Each row is a point on a tangle of strands that fork, close into loops and nearly touch. The rows are in no order.
Points whose rows are less than 50.2 apart are linked; no others are.
zura: [  7,   9,   5,  -3,  -6,   7,  12,  -8,  -2, -11, -16,  -1,  12, -16,  -7,
   4,   0,  -5,   1,   3,  10,  -8,  -3,  15,   9,  -8,   0, -21,  -6,  16,
   3, -12, -10,  -2,  -1,  -2,   8,  -4]
tatik: [ -9,  26,  12,   0,   1,   4,   1,  -1,  -9,   2,   5,  -4,   6,  13, -18,
 -13,  -7,   6,   0,  19,  -5,   5, -16,  16,  -6,   5, -17,   6,  13, -21,
   5, -12,  -3,  10,   4,  10,  17,  13]
vofib: [ -5, -15,  -5,  -1,   3,   7,  10,   6,  -8,   6,  14,  16,   0,  -9,   5,
  13,  12,  10,   5,  15,  17,  29,  -7, -14,  -4,  -2,  23,   0,  -4,  -7,
 -13,  -6,  -7, -11,  -5,   6,   2,   5]
gusog: [-17,   5, -12, -13,  -1,   7,  11, -26,   2, -27,  -7,  -6, -10, -19,   8,
  15, -21,   6,  -9,   6,  13,  -6,   5,  -4,  -1,  -3,   4,   4, -24,  10,
 -11, -14,  -6, -18,  -5,   3,  -9,   3]
kam: [  6, -20,   4,   8,  -4,  -7,   3,  18,  -2,  10,   2,   6,  -2,  19,  -7,
   7,   3,  10,   3, -27, -14, -10,   8,   1,  -3,  12,  13,   2,  10,   1,
  15,  17,  15,   8,   6,  -5,  -3,  -7]
zas: [ 16, -27,   4,   0,   7,  -9,  10,   6,   7,  12,  -7,   0,   6,  -6,   9,
   2,  24,   0,  13,  -8,  -3,  -8, -15, -15,  12,   9,  18, -15,   2,  10,
  -6,  -5, -11,   9,   9, -12,   1,  -3]
meser: [ -2,  -6, -21, -17,  -1,  -3, -16, -17,  -2,  21,   0, -22,   6,  -7,  16,
  14,  -6, -12,  19, -11,  16,  29,  27, -14,  18,  -8,  11,  20,  -9,  -4,
   0,   3,   4, -18,  -3,   9,  -3,   4]
metad: [ -4,   4,  -6, -10,   3,  11,  -8, -15, -13,  11,   9,  -1,   4,  -7,   7,
  14,   0,   3,   3,  11,  21,  25,   8, -15,   5,  -6,   7,   2, -12, -13,
  -1, -22,   1, -13,  -5,   9,   2,   9]
Nofi: [ -1,   8, -10,  -5,   5,   3, -15, -30,  -1,  -3,   5, -10,  -6,  -5,  10,
  18,  -4,   6,  -3, -13,   4,  -4,  20, -20,  10,   2,  -1,  -7, -21, -11,
   2, -23,  15, -10,   1,   2, -10,  -1]
vuro: [  3,   7,   1,   1,  -3,  10,  13, -12,  -1, -30, -13,   1,   1, -18,   1,
   9,  -8,   4,  -9,   1,   9, -17,   2,   7,   2,  -6,  -1, -20, -16,  17,
   0, -19,  -7,  -7,   0,  -2,  -1,  -7]
Pige: [ -7,  11,  -2, -17,   9,  -4, -21, -10, -19,  37,   8, -24,   0,  12,   6,
  -1,  -9, -17,  14,   3,  11,  27,   4,  -3,  12,  -7,  -6,  29,   8, -19,
  15, -10,   8,  -8,   6,  21,   4,  18]
sibe: [-14,   1, -16,   4,  14,  -2,  12,  -8,   5, -33,   5,  -2, -10,  -2,   7,
   2,  12,  18,  -9,   2,  -9, -17, -22, -15, -10,  25,   1,  -1,  -7, -18,
 -24, -16, -13,  14,   9,  -3,   2,   9]
fudo: [  2,   7,  -1,  -3,   2,   6,   7, -25,   1, -30, -18,  -7,  -4, -18,   9,
  18,  -2,   1, -10, -14,   5, -23,   8,  -5,   6,   3,   1, -16, -20,  14,
   1, -18,   5, -10,   3,   0,  -7,  -9]
girud: [-15, -13, -10, -10,  -2,  -6,  29, -19,  -7, -22, -13,  -8,  -1,  -6,  15,
  27,  -5,  21,   1, -17,   3,  -7,  -8,  -5,   4,  12,  19,  15,  -6,   5,
 -10, -10,  -8, -14,  -1,  -1,  -2,   5]
vofoz: [-21,  11, -16, -14,  -5,   7,   5, -30,  -3, -18,   0, -13,  -5, -10,   9,
  20, -19,  12,  -4,   1,  16,  14,   8,  -7,   4,  -8,   7,  14, -13,  -2,
 -10, -20,  -3, -20,  -6,   7,  -4,  13]
Dit: [ 13, -16,   0,  -5, -11,   4,  10,   3, -11,  22,  -5,   4,  13,  -7,  -7,
  17,  -3,  -3,   2,  -2,  19,  15,  13,  12,   9,  -3,  16,  -1,   3,  11,
  10,   4,   8, -15,  -9,   5,   6,  -9]
rovo: [ 11, -22,  -9, -13,   0,  -9,  12,  -4,   7,   6, -21, -16,  15, -16,  15,
  -2,  12, -13,  19,  -8,   6,  -2, -13,   5,  18,  -5,  14,  -3,   2,  23,
 -11,   5, -23,  -3,   4, -12,  -3,   3]
fabel: [ -5,  26,  13,   9,  -3,   3, -16,  13,   7,  -4,   0,   6,   0,   2, -12,
 -25, -15, -11,  -4,  27,  -7,  -5,   0,  14,  -8, -15, -24,  -6,   5,   0,
   7,  16,  -4,   9,  -3,   0,   3,  -2]
rivo: [-13,  -6, -12,  -5, -10,   0,  10, -13, -16,   6,   6,  -4,  -1,   5,   1,
  26,  -5,  18,   0,  -1,  11,  30,   8,  -1,  -1,   2,  22,  21,  -3, -12,
  -3,  -5,   3, -19,  -6,   9,   4,   6]
zikaz: [ 11, -26,   8,  18,  -2,   1,  11,  16,  -1, -10,   5,  28, -13,  -4,   7,
  25,  11,  12, -16, -23, -12, -10,  16, -14, -18,  16,  12, -17,  -7,   3,
   5,  10,  29,  -8,  -9,  -3, -13, -28]
vude: [  8,  16, -17,  -8,  12,  -5, -10, -15,  10,  -8,  -9, -28,   5, -19,   5,
 -22,   3, -24,  12,   5,  -6, -13, -11,  -4,  12,  -7,  -7,  -4,  -1,   9,
 -13, -10, -22,  16,  11, -13, -13,   2]
Bafid: [ -7,  23,   0,  -8,   9,  10, -20, -20,  -5,   3,   6, -18,  -1,  -2,   4,
  -5, -10,  -6,   2,   6,  -2,  -1,  11, -10,   7, -11, -19,   1,  -9, -19,
   5, -21,   7,   3,   1,   7,  -8,   6]
ramed: [ -6, -11,  -2,  -2, -12, -11,  11,  11,   1,  -1,  -7,  -6,   6,  14,  -5,
   5, -10,  13,   4, -16,  -6,  -3,  -4,  17,   3,   3,  11,  15,  12,  10,
   1,  21, -10,   1,   3,  -6,   5,   3]
lalal: [-15,  13,  -9,   1,   9,   6,   2, -17,  -8, -13,  10,  -4,  -8,  10,  -4,
   8,   8,  19, -11,  -8, -10,  -5,  -5,  -6,  -6,  15,  -7,   0,  -5, -26,
  -7, -22,   5,   4,   7,   4,   7,  10]
zulov: [ -4, -10,  -9,  -8,   7,   9,   3, -13, -11,   6,  10,   3,  -3, -11,  13,
  17,  11,   7,   7,  15,  19,  29,  -2, -22,   6,   0,  24,  -2, -12, -11,
 -14, -22,  -4, -16,   1,  12,   3,  10]
Nasi: [ 11, -25,  -9,  -9, -13,  -6,  10,   4,   2,  15, -15, -10,  15,  -7,   7,
   4,  -3,  -7,  11, -12,  15,  12,   5,  21,  16, -11,  13,   5,   7,  20,
  -2,  28, -14, -13,  -8,  -5,   2,  -8]
tuku: [ -9,   0, -11, -11,   2,  -2,  12, -36,   1, -31, -14, -11,  -8, -20,  16,
  22, -16,   2,  -5, -14,  18, -15,   8, -10,   9,   1,   3,   2, -25,  15,
  -7, -18,   2, -17,  -5,   2, -13,  -1]
talo: [ 13,  24,   8,  -7,   8,  -7, -21,   4,   0,  15, -11, -21,   2,  -1,  -6,
 -37,   3, -37,  11,  12,  -6, -15, -15,  14,   7, -13, -30,  -5,  11,  11,
  12,   8,  -7,  13,   6,  -4,   5,  -3]
vakad: [ -6,  -7,  10,  13, -21,   4,  24,  20,   3,   0,   1,  21,   9,   6, -11,
  -2,  -7,  15,  -7,   9,   7,  12,  -9,  29,  -5,  -7,   2,   6,  17,  18,
  -1,  17, -11,   3, -11,  -3,   9,   5]
vefaf: [ -5,  28,  20,   6,   1, -12, -28,  21,   4,  24,   1,   4,  -8,  17,  -8,
 -33, -12, -30,  -2,  25,  -9,  -8,  -2,   9,  -7, -14, -39,  13,  16,   0,
  20,  26,   9,  11,   0,   5,   5,  -1]
kema: [ -4,   2,  14,  21, -16,   3,  19,  19,   0, -10,   5,  27,   2,  16, -17,
  -2,  -1,  16, -14,   1,  -2,   1,  -4,  24, -18,   4,   0,   0,  16,   9,
   1,   9,   2,  10,  -6,   0,  11,   1]
pebud: [ 19, -32,  10,  -1, -18,   4,  24,  13,   0,  21,  -4,  18,  15, -10,   1,
  16,   6,  -3,  -2,  -7,  19,  18,   5,  14,  11,  -6,  16, -11,  10,  21,
   4,  11,  -5, -13, -14,  -2,   5, -10]
rupe: [ -2,  24,  -1, -14,   7,  -2, -14,  -4,  -1,  20,  -9, -26,  10,  -2,  -3,
 -29,  -7, -32,  15,  14,   1,  -3, -12,  14,   9, -15, -21,  11,  13,   6,
   8,   4, -15,   8,   4,   0,   7,   8]
Fosi: [ 12,  -3, -13, -14,   7, -13,   4, -12,   4,  -2, -19, -25,  10, -18,  10,
 -14,  10, -18,  17,  -8, -10, -14, -17,  -1,  16,   0,   8,   1,   1,  19,
 -12,  -7, -21,  10,  15, -18,  -6,   1]
ropib: [ 15, -13,  -5,  -8,  -4,   0,  -8,   2,  -3,  27,  -3,   1,   7,  -5,  -3,
   7,  -1,  -8,   6,  -5,  10,   5,  18,   1,  11,  -7,  10,  -6,  -3,   8,
  13,  11,   8,  -9,  -6,   0,  -3,  -9]
Feza: [  1,  20,  11,  17,  10,  -2, -10,  19,  14, -17,   1,   6,  -3,  12,  -9,
 -30,   3,  -5,  -1,  10, -17, -14, -11,   9, -12,   9, -18,  -7,   7,  -5,
  -5,   5,  -2,  25,   9,  -1,   7,   3]
Vek: [ 13,  -1,  -1, -12,   8,  -3,  -9,  -6,  -5,  26,  -8, -18,   9,  -4,   3,
  -8,   8, -19,  23,   2,   8,   6,  -8,  -5,  18,  -5,   3,  -1,   2,   5,
   7,  -9,  -7,   5,  10,   2,   5,   8]
Reze: [ -7,  -2,  -5,   1,  -9,   2,  10,  -2, -14,  12,  13,   8,  -3,  12, -15,
  15,   5,  19,  -4,  -1,   5,  20,   1,   1, -14,   5,  14,  13,   6, -16,
   1,  -3,  11,  -7,  -5,   9,   6,   3]
Moro: [ -2,   1, -22, -18,  -1,   6, -15, -28,   1,  12,   0, -14,   3, -16,  12,
  20, -11,  -5,   8,  -5,  20,  25,  36, -20,  11,  -7,   7,  12, -18,  -4,
   0,  -6,  11, -24, -12,   9, -12,   0]
suzo: [ -5,  23,  -4,  -4,   7,  15,  -7, -24,   1,  -9,   4, -12,   3, -12,   1,
   4, -10,   1,  -6,  12,   7,   0,   5,  -8,   9, -11, -14,  -9, -15,  -9,
   0, -29,  -2,  -4,  -2,   8,  -1,   6]
kekiv: [ 11,  30,  -4,  -5,  17,   1, -21, -15,   9, -11,  -9, -31,   4, -15,   1,
 -28,   3, -29,   8,   8, -14, -15, -11,   1,  10, -10, -24, -12,  -2,   2,
  -2, -11, -10,  20,  11,  -5,  -8,  -1]
fufo: [-14,   4, -11,  -1,  11,   0,   1, -17,   4, -19,   6, -13,  -7,  -4,   6,
   7,  -2,  15,  -2,  -5,  -8,  -9,  -4, -15,   1,  10,   3,   3, -11, -11,
 -12, -17,  -6,   4,   7,  -4,  -5,   4]
pedi: [ -2,  12, -16, -12,   1,   5, -18, -37,   5,   0,   5, -12,  -5, -14,  16,
  21, -14,   3,  -4,  -8,  14,   8,  33, -21,  11,  -7,  -5,   3, -24,  -2,
   1, -17,  16, -22,  -9,   6, -17,   2]
fonib: [ -8,   7,  -3,   4,  -2,   9,  -3,  -4,  -1,  -8,   9,  12,  -6,  -5,  -8,
   7,  -9,  11, -12,  10,  -1,   4,   7,  -3, -16,  -5,   1,  -2, -10,  -8,
  -3,  -6,   3,  -8,  -5,   4,  -3,   0]
Naze: [  7, -21,  -7, -11,   3,   2,  19, -10,  -2,  -2, -13,   1,   9, -24,  16,
  19,   8,  -6,   8,  -2,  22,   8,  -2,  -6,  13,  -4,  21, -10, -11,  16,
 -12, -10, -12, -18,  -5,   3,   0,  -1]
zoluv: [-13,  23,   9,   7,  -2,  -3,  -2,  12,  -2,  -3,  11,   3,  -1,  23, -17,
 -19, -10,  10,  -5,  16, -13,   3, -17,  18, -19,   8, -19,  17,  19, -26,
  -2,   4,   1,  15,   3,   9,  15,  13]
rivi: [ -6,  31,  21,  -4,   6,  -3, -26,   8,  -2,  21,   4,  -9,  -1,   5,  -9,
 -25, -19, -29,   0,  28,  -7,  -4,  -4,   7,  -7, -17, -39,   7,  17, -17,
  23,   5,   9,   5,  -4,   8,   6,   0]
dip: [  6, -11,  10,  18,   2,  -2,  18,  15,  -2,  -8,  -2,  13,   2,  17,  -5,
  -3,  23,  10,  -2, -18, -14, -16, -17,   2, -10,  27,   3,  -6,  16,  -2,
  -2,  -1,   4,  21,   9,  -3,  16,   2]
Koz: [ 18, -22,   7,  13,  -4,   3,  -1,  21,  12,  -3,   7,  26, -10,  -9,   4,
  10,  10,   2, -17, -11,  -3,  -9,  20, -10, -11,   3,   8, -25,  -9,  11,
   5,  20,  21,  -6,  -4, -11, -15, -25]
Mim: [ -7, -10,  -6,  -7,  -2,   0,  15, -13,  -5,  -6,  -7,  -6,   4,  -9,   8,
  17,  -2,  10,   5,  -7,   9,   3,  -3,  -3,  11,   4,  15,   1,  -7,   8,
  -6,  -9,  -8,  -8,   0,   0,   0,   1]
mele: [  7,  30,   7,  -3,  14,  -1, -25,  -4,   3,   4,  -4, -20,   0,  -5,  -4,
 -29,   0, -30,   5,  14, -14, -17,  -7,   1,   4,  -9, -29, -11,   3,  -6,
  11,  -5,  -4,  15,   8,  -2,  -2,  -4]
Kap: [ -5,   8,  -8,  -5,   0,   7, -10, -14,  -9,  12,  16,   5,  -5,  -5,  -7,
  14,  -9,   6,  -4,  11,   6,  18,  19, -13,  -6,  -7,   4,   1, -13, -15,
   0, -13,  11, -14,  -7,   4,  -6,   0]
Gaka: [  9,   5,   5,  -1,  -4,   4,  -3,   4,   6,  -2,  -9,   0,  10,  -9,  -7,
 -13,   0,  -9,   3,   8,   5, -10,  -6,  13,   7, -10,  -7, -16,  -1,  18,
   2,   6, -11,   4,   3,  -7,   2,  -6]
ledur: [  2, -31,   0,  -1,   0,   4,  17,  16,   3,  12,   4,  16,   5, -10,  12,
   5,  14,   1,   7,   9,  14,  17,  -9,  -7,   7,  -1,  26,  -9,   0,   8,
 -13,   1, -14, -10,  -3,  -2,   2,   2]
vam: [  8, -23,  -1,  -1,  -9, -14,   9,  10,  -4,  16,  -6,  -6,   5,  16,  -5,
  12,  -2,   5,   3, -25,  -5,  -1,  12,  10,   6,   6,  16,  10,  11,   5,
  13,  21,   8,  -2,   3,  -5,   1,  -4]
daf: [  6, -37,   9,   7,  -3,  -3,  28,  19,   6,   6,   7,  25,   3,  -4,  13,
  11,  22,  12,  -1,  -1,   4,   6, -20,  -8,   2,  11,  23, -12,  10,  12,
 -13,   3, -14,   0,  -9,  -5,   4,   4]
Tutos: [ -4,  16,   6,  10,  -5,   1, -16,  12,   1,  -1,   3,   4,  -2,  13, -13,
 -16, -15,  -2,  -8,   8, -11,  -1,   7,  10, -12,  -7, -15,   1,   2,  -2,
   9,  13,   5,   5,   3,   0,   3,  -3]
gebin: [-19,   5, -14,  -4, -16,   1,  12, -24, -13, -13,   2,  -4,  -2,   0,   3,
  28, -18,  25,  -8,  -3,   9,  20,  14,   9,  -6,  -2,  15,  27,  -9,  -4,
   0, -13,   5, -24,  -8,   6,  -1,   6]
tir: [ 11, -14,   1,   9,   1,   2, -19,  16,  11,  -2,  11,  25, -13,  -7,   2,
  -5,   5,  -7, -11,   2,  -5, -10,  23, -15, -12,  -4,   0, -25, -18,  11,
   4,  20,  12,  -4,  -2, -10, -18, -20]
mopag: [ -2,   8,  11,  16,  -5,   2,  -8,  24,  -1,  -4,  11,  18,  -6,  25, -19,
 -11,  -2,  10, -14,   2, -20,   0,   7,   7, -26,   2,  -9,   8,   8, -11,
   9,  13,  20,   8,   3,   2,   5,  -2]
fofa: [  7,   3,  19,  22,  -2,  -5, -14,  31,   1,  13,  20,  31, -13,  34, -17,
 -18,   9,   0, -10,   3, -18,   4,   4,   2, -19,  10, -14,   9,  10, -13,
  10,  16,  26,  15,   1,   3,   4,   0]
fir: [  3,  -8,  -3,   4,   0,   1, -12,   7,  11,  -7,   2,   7,  -7,  -6,  -2,
  -5,  -2,  -3,  -6,  -3,  -6, -12,  15,  -5,  -2,  -5,   4, -12, -11,   9,
   0,  19,   0,  -4,   0,  -9, -15, -12]
fud: [ -1, -11,   4,   4,  -2,  -7,  26,   3,   2, -21, -17,  -4,   5,  -1,   3,
   8,   5,  11,   1, -16,  -9, -20, -16,  13,   1,  11,   8,  -3,   7,  16,
  -9,  -5, -15,   8,   3,  -8,   5,  -2]
fefid: [ -1, -31,  -3,   8,  -4,  -8,   6,  15,  -2,   4,   7,  14,  -9,  14,   1,
  18,  11,  23,  -3, -25, -12,  -5,   9, -18,  -9,  18,  23,   4,   6,  -9,
   0,  17,  18,   1,  -3,  -4,  -7, -11]
pid: [  7, -28,  10,  13,   3,  -2,  21,  17,   1,  -9,  -6,  17,  -3,   9,   8,
  11,  27,  15,  -3, -30, -16, -22, -12, -14,  -7,  24,  12, -10,  15,  -1,
  -4,   4,   8,  16,   4,  -9,   2, -10]
Vobo: [ -6,  15,  -4,   2,  -6,  10,  -7,   1,   5,  -9,  12,   9,  -5,  -8,  -7,
  -8, -19,   1, -12,  27,   0,   2,  10,  -1, -12, -17,  -6,  -3, -10,   1,
  -2,   5,  -5, -11, -10,   1,  -9,  -4]
dulik: [ -6,  16,   2, -11,   9,   2, -12, -15, -22,  25,  14, -16,  -4,  17,  -7,
   4,   0,   0,   4,   9,   9,  22,  -6,  -1,   2,   1, -11,  21,   8, -32,
  11, -23,  12,  -6,   0,  17,   9,  18]
Nodil: [ -2,  20,  13,  -2,   6,  -1, -22,   9,  -6,  26,  11,  -1,  -2,   7, -10,
 -16, -11, -15,   2,  25,   1,   7,  -3,   0,  -4, -12, -23,   8,   9, -17,
  16,   1,   8,   4,  -3,   8,   2,   3]
kataf: [ -5,  29,  19,  19,   1,   0, -15,  18,  12,  -9,   5,  16,  -1,  11, -12,
 -34,  -9, -10,  -2,  31, -10,  -4, -12,  11, -11,  -2, -28,  -5,   8, -10,
  -1,   8,  -2,  23,  -2,   0,   9,   5]
vufa: [ -9,   4, -16, -17,   7,  -1, -19, -17,  -6,  26,   4, -27,   5,   0,  13,
   4,  -6, -13,  20,  -6,   8,  30,  11, -15,  17,  -9,   7,  25,   0, -11,
   4,  -5,   2, -10,   2,  15,  -1,  15]
zozo: [-11,  11,  -3,   4,   6,   5,  -6,  -2,  -9,   1,  13,  -4,  -7,  18, -12,
  -2,   5,  16,  -8,  -4, -12,  -1,  -6,  -5, -11,  16,  -8,  10,   5, -32,
  -1, -10,  10,  10,   7,   7,   7,   8]
fovuf: [ -7,  14, -11, -13,  10,   6, -22, -21,  -1,  13,   9, -27,   0,  -3,  10,
  -1,  -6,  -9,   9,  -2,   2,  12,  13, -18,  14, -12,  -8,  11,  -8, -14,
   1, -12,   1,  -2,  -1,   8, -10,  10]
dom: [  4,  11,  24,  16,   8,  -9, -25,  30,   4,  12,  11,  16, -11,  32, -11,
 -30,   3, -12,  -4,   9, -17,  -7,   0,   1, -13,   7, -23,   7,  11, -14,
  14,  14,  19,  19,   7,   8,   1,   2]
Salan: [  9, -33,  -1, -12,  -2,  -8,  27,   0,   5,  -4, -18,  -3,   9, -26,  23,
  11,  11,  -8,   9,  -2,  16,   1, -15,  -1,  18,  -3,  22, -10,  -4,  23,
 -17,  -2, -25, -11,  -6,  -7,  -3,  -2]
lamu: [-12, -18,  -3,  -3,  -1, -13,  28,  -4,  -1, -28, -14,  -4,  -7,  -6,  12,
  18,   2,  18,  -1, -22,  -7, -23, -14,  -6,  -2,  17,  13,   0,  -2,  11,
 -12,  -4,  -5,  -2,   1,  -3,  -6,  -3]
Sipe: [ 13, -32,   9,  10,   3,  -7,  15,  17,   9,   4,   0,  20,   0,   3,   8,
   2,  23,   6,   0, -14,  -7, -10, -16, -11,   5,  13,  15, -13,   9,  11,
 -10,   5,  -6,  12,   1, -15,  -3,  -4]
gogin: [ -4,   0,   3,  16,   4,   8,   0,  12,   3, -25,   8,  22, -12,  11,  -4,
   1,   7,  16, -18,  -9, -16, -12,   4,  -6, -23,  11,   1,  -8,  -6,  -9,
  -7,   3,  14,   6,   3,  -3,   1,  -8]
razi: [  3,  20,  21,  13,  10, -11, -32,  24,  13,   9,   9,   5, -10,  19,  -3,
 -40,   1, -28,   1,  15, -20, -10,  -4,   2,  -8,  -4, -35,   1,  11,  -7,
  12,  17,  14,  23,   8,  -1,  -2,   1]
Gasar: [ -7,  17,   7,  -6,   4,   0,  -1,  -5, -20,  17,   7, -13,   2,  15, -12,
  -6,  -7,   0,   4,  12,   2,  15, -14,   7,   2,   1, -11,  13,  13, -25,
   6, -18,   1,   4,   5,  14,  14,  16]
Gedu: [ -5,  22,  -5,  -4,  10,  12,  -8, -37,   2, -18,   4,  -8,  -4, -12,   9,
  13,  -6,  12, -14,   1,  11,  -6,  11, -18,   8,  -1, -10,  -8, -22, -14,
  -4, -39,   6,  -7,   1,   3,  -8,   7]
rozas: [-15,  15,  -2,   7,   3,   2,  -1,   5,  -1, -13,  11,   4,  -5,  26, -16,
 -13,   6,  16,  -8,   0, -15,   2, -15,   9, -23,  17, -16,  11,  14, -31,
  -8,   1,   5,  18,   7,   5,  18,  13]
tili: [ -5,  -1,   7,  19, -10,  10,  17,  16,   0, -22,   9,  31,  -6,   5, -11,
   6,   2,  19, -23,   2,  -4,  -4,  -2,   6, -27,  10,   1,  -6,   1,   0,
  -3,   4,   2,   3,  -9,   1,   4,  -8]
Til: [ -4,  -7,  -1,   6, -21,  -5,  12,  16,   1,  -2,  -3,   4,   5,  10,  -9,
   3, -18,  13,  -5,  -3,   1,   5,   2,  30,  -2,  -9,   5,  21,  13,  17,
   6,  30, -12,  -2,  -6,  -7,   2,   1]
nuz: [  2, -29,  -1,   9,  -4,  -2,  15,  15,  -1,  -3,  11,  29, -15,   1,   7,
  27,  16,  26, -15, -21, -10,  -5,   9, -24, -21,  21,  19,  -5,  -2, -10,
  -2,  12,  26,  -5, -15,  -4, -11, -18]
mizaf: [ 11, -25, -14, -11,  -6,  -3,  -4,   2,   8,  12,  -7,  -4,   4, -10,   5,
   1,  -1,  -9,  12,  -5,  14,   4,  14,   2,  12, -10,  11,  -1,  -6,  16,
  -3,  25,  -7, -15,  -6,  -7, -10, -12]
nubo: [ -2,  24,  -4,   1,  -3,   2, -23,   2,  10,   0,  -3,  -4,   3, -10,  -7,
 -32, -13, -22,   0,  25,  -1,  -8,   7,   9,  -7, -26, -28,  -6,   1,   7,
  10,  27,  -8,   1, -10,  -3,  -3,  -7]
Bifov: [ 13,   3,   8,   7,  -5,  -3,   0,  12,  14, -18, -17,   1,   4,  -2,  -6,
 -19,   6, -14,   3,  -4, -11, -16,  -8,  24,   4,  -5, -10, -11,   4,  25,
  -3,  16, -10,  15,   9, -16,  -3,  -7]
ritu: [  8,   5,  14,  17,   5,   0,   2,  21,   6,  -5,   0,  13,   0,  20, -12,
 -20,  15,   3,   2,   1, -14, -13, -16,   8,  -8,  18,  -6,  -7,  14,  -5,
   0,   2,   1,  24,  12,   0,  16,   7]
tovug: [ 14,  -8,   5,  -4,   8,  -2,   2,   7,  -1,  22,  -3,  -2,   7,  -1,   1,
  -9,  17,  -9,  15,   2,   2,   1, -14, -10,  14,   5,  12, -12,   2,   5,
   0, -13,  -8,  10,  13,  -4,   4,   5]
pizar: [ 12,  -5,   5,   5,  -3,  -4,  14,   8,  11, -27, -25,  -4,   6,  -6,   0,
  -4,   7,  -6,   1, -13, -11, -24, -14,  24,   3,   6,   1, -10,   6,  29,
  -6,   8, -13,  11,   9, -17,  -3,  -8]
rab: [ -2, -12,  -7,  -2,  -7,  -5,   2,   6,   7, -12,  -5,  -3,  -3,   0,  -1,
   4,  -8,   3,   3, -14,  -9, -14,   5,   4,   0,  -1,   8,   3,  -3,  12,
  -2,  15,  -5,  -1,   4,  -9,  -9,  -6]
radig: [ 18, -26,   2,  -6, -14,   1,  14,  10,  -1,  26,  -9,   4,  18,  -3,   5,
  -1,   9, -12,  10,  -2,  19,  22,  -1,  24,  21, -12,  14,  -4,  13,  27,
   6,  21, -15, -11,  -7,  -3,   9,  -4]

How many points has the smallest loop of links through each point below? Write - if it is on no loop.
Moro | 9
vam | 10
ropib | 6
tovug | -

A piece is all that can be reached along the links. How many separate loops has the piece of each point below (a circle has one, a figure eight two, a Y none), and how many tips (points with one link)?
rab | loops 1, tips 1
vuro | loops 0, tips 2
dip | loops 0, tips 4
pebud | loops 1, tips 0
Moro | loops 1, tips 1

A tip is a point with one link. Name the tips that can be reached along the links from each point below, in the order of the rows.
talo | rupe, Reze
Bafid | sibe
razi | Vek, Vobo, Nodil, nubo
kema | gogin

Name the points in between on the shortest way along the links from the first point to the second, in order.
Reze; Gaka | rivo gebin vofoz gusog tuku fudo vuro zura
fufo; fovuf | lalal zozo rozas zoluv tatik Gasar dulik Pige vufa
vofoz; mele | gusog tuku fudo vuro zura Gaka Bifov pizar fud lamu girud Mim Naze Salan rovo Fosi vude kekiv
Koz; tili | tir fir rab ramed Til vakad kema
tovug; metad | zas Sipe daf ledur vofib zulov
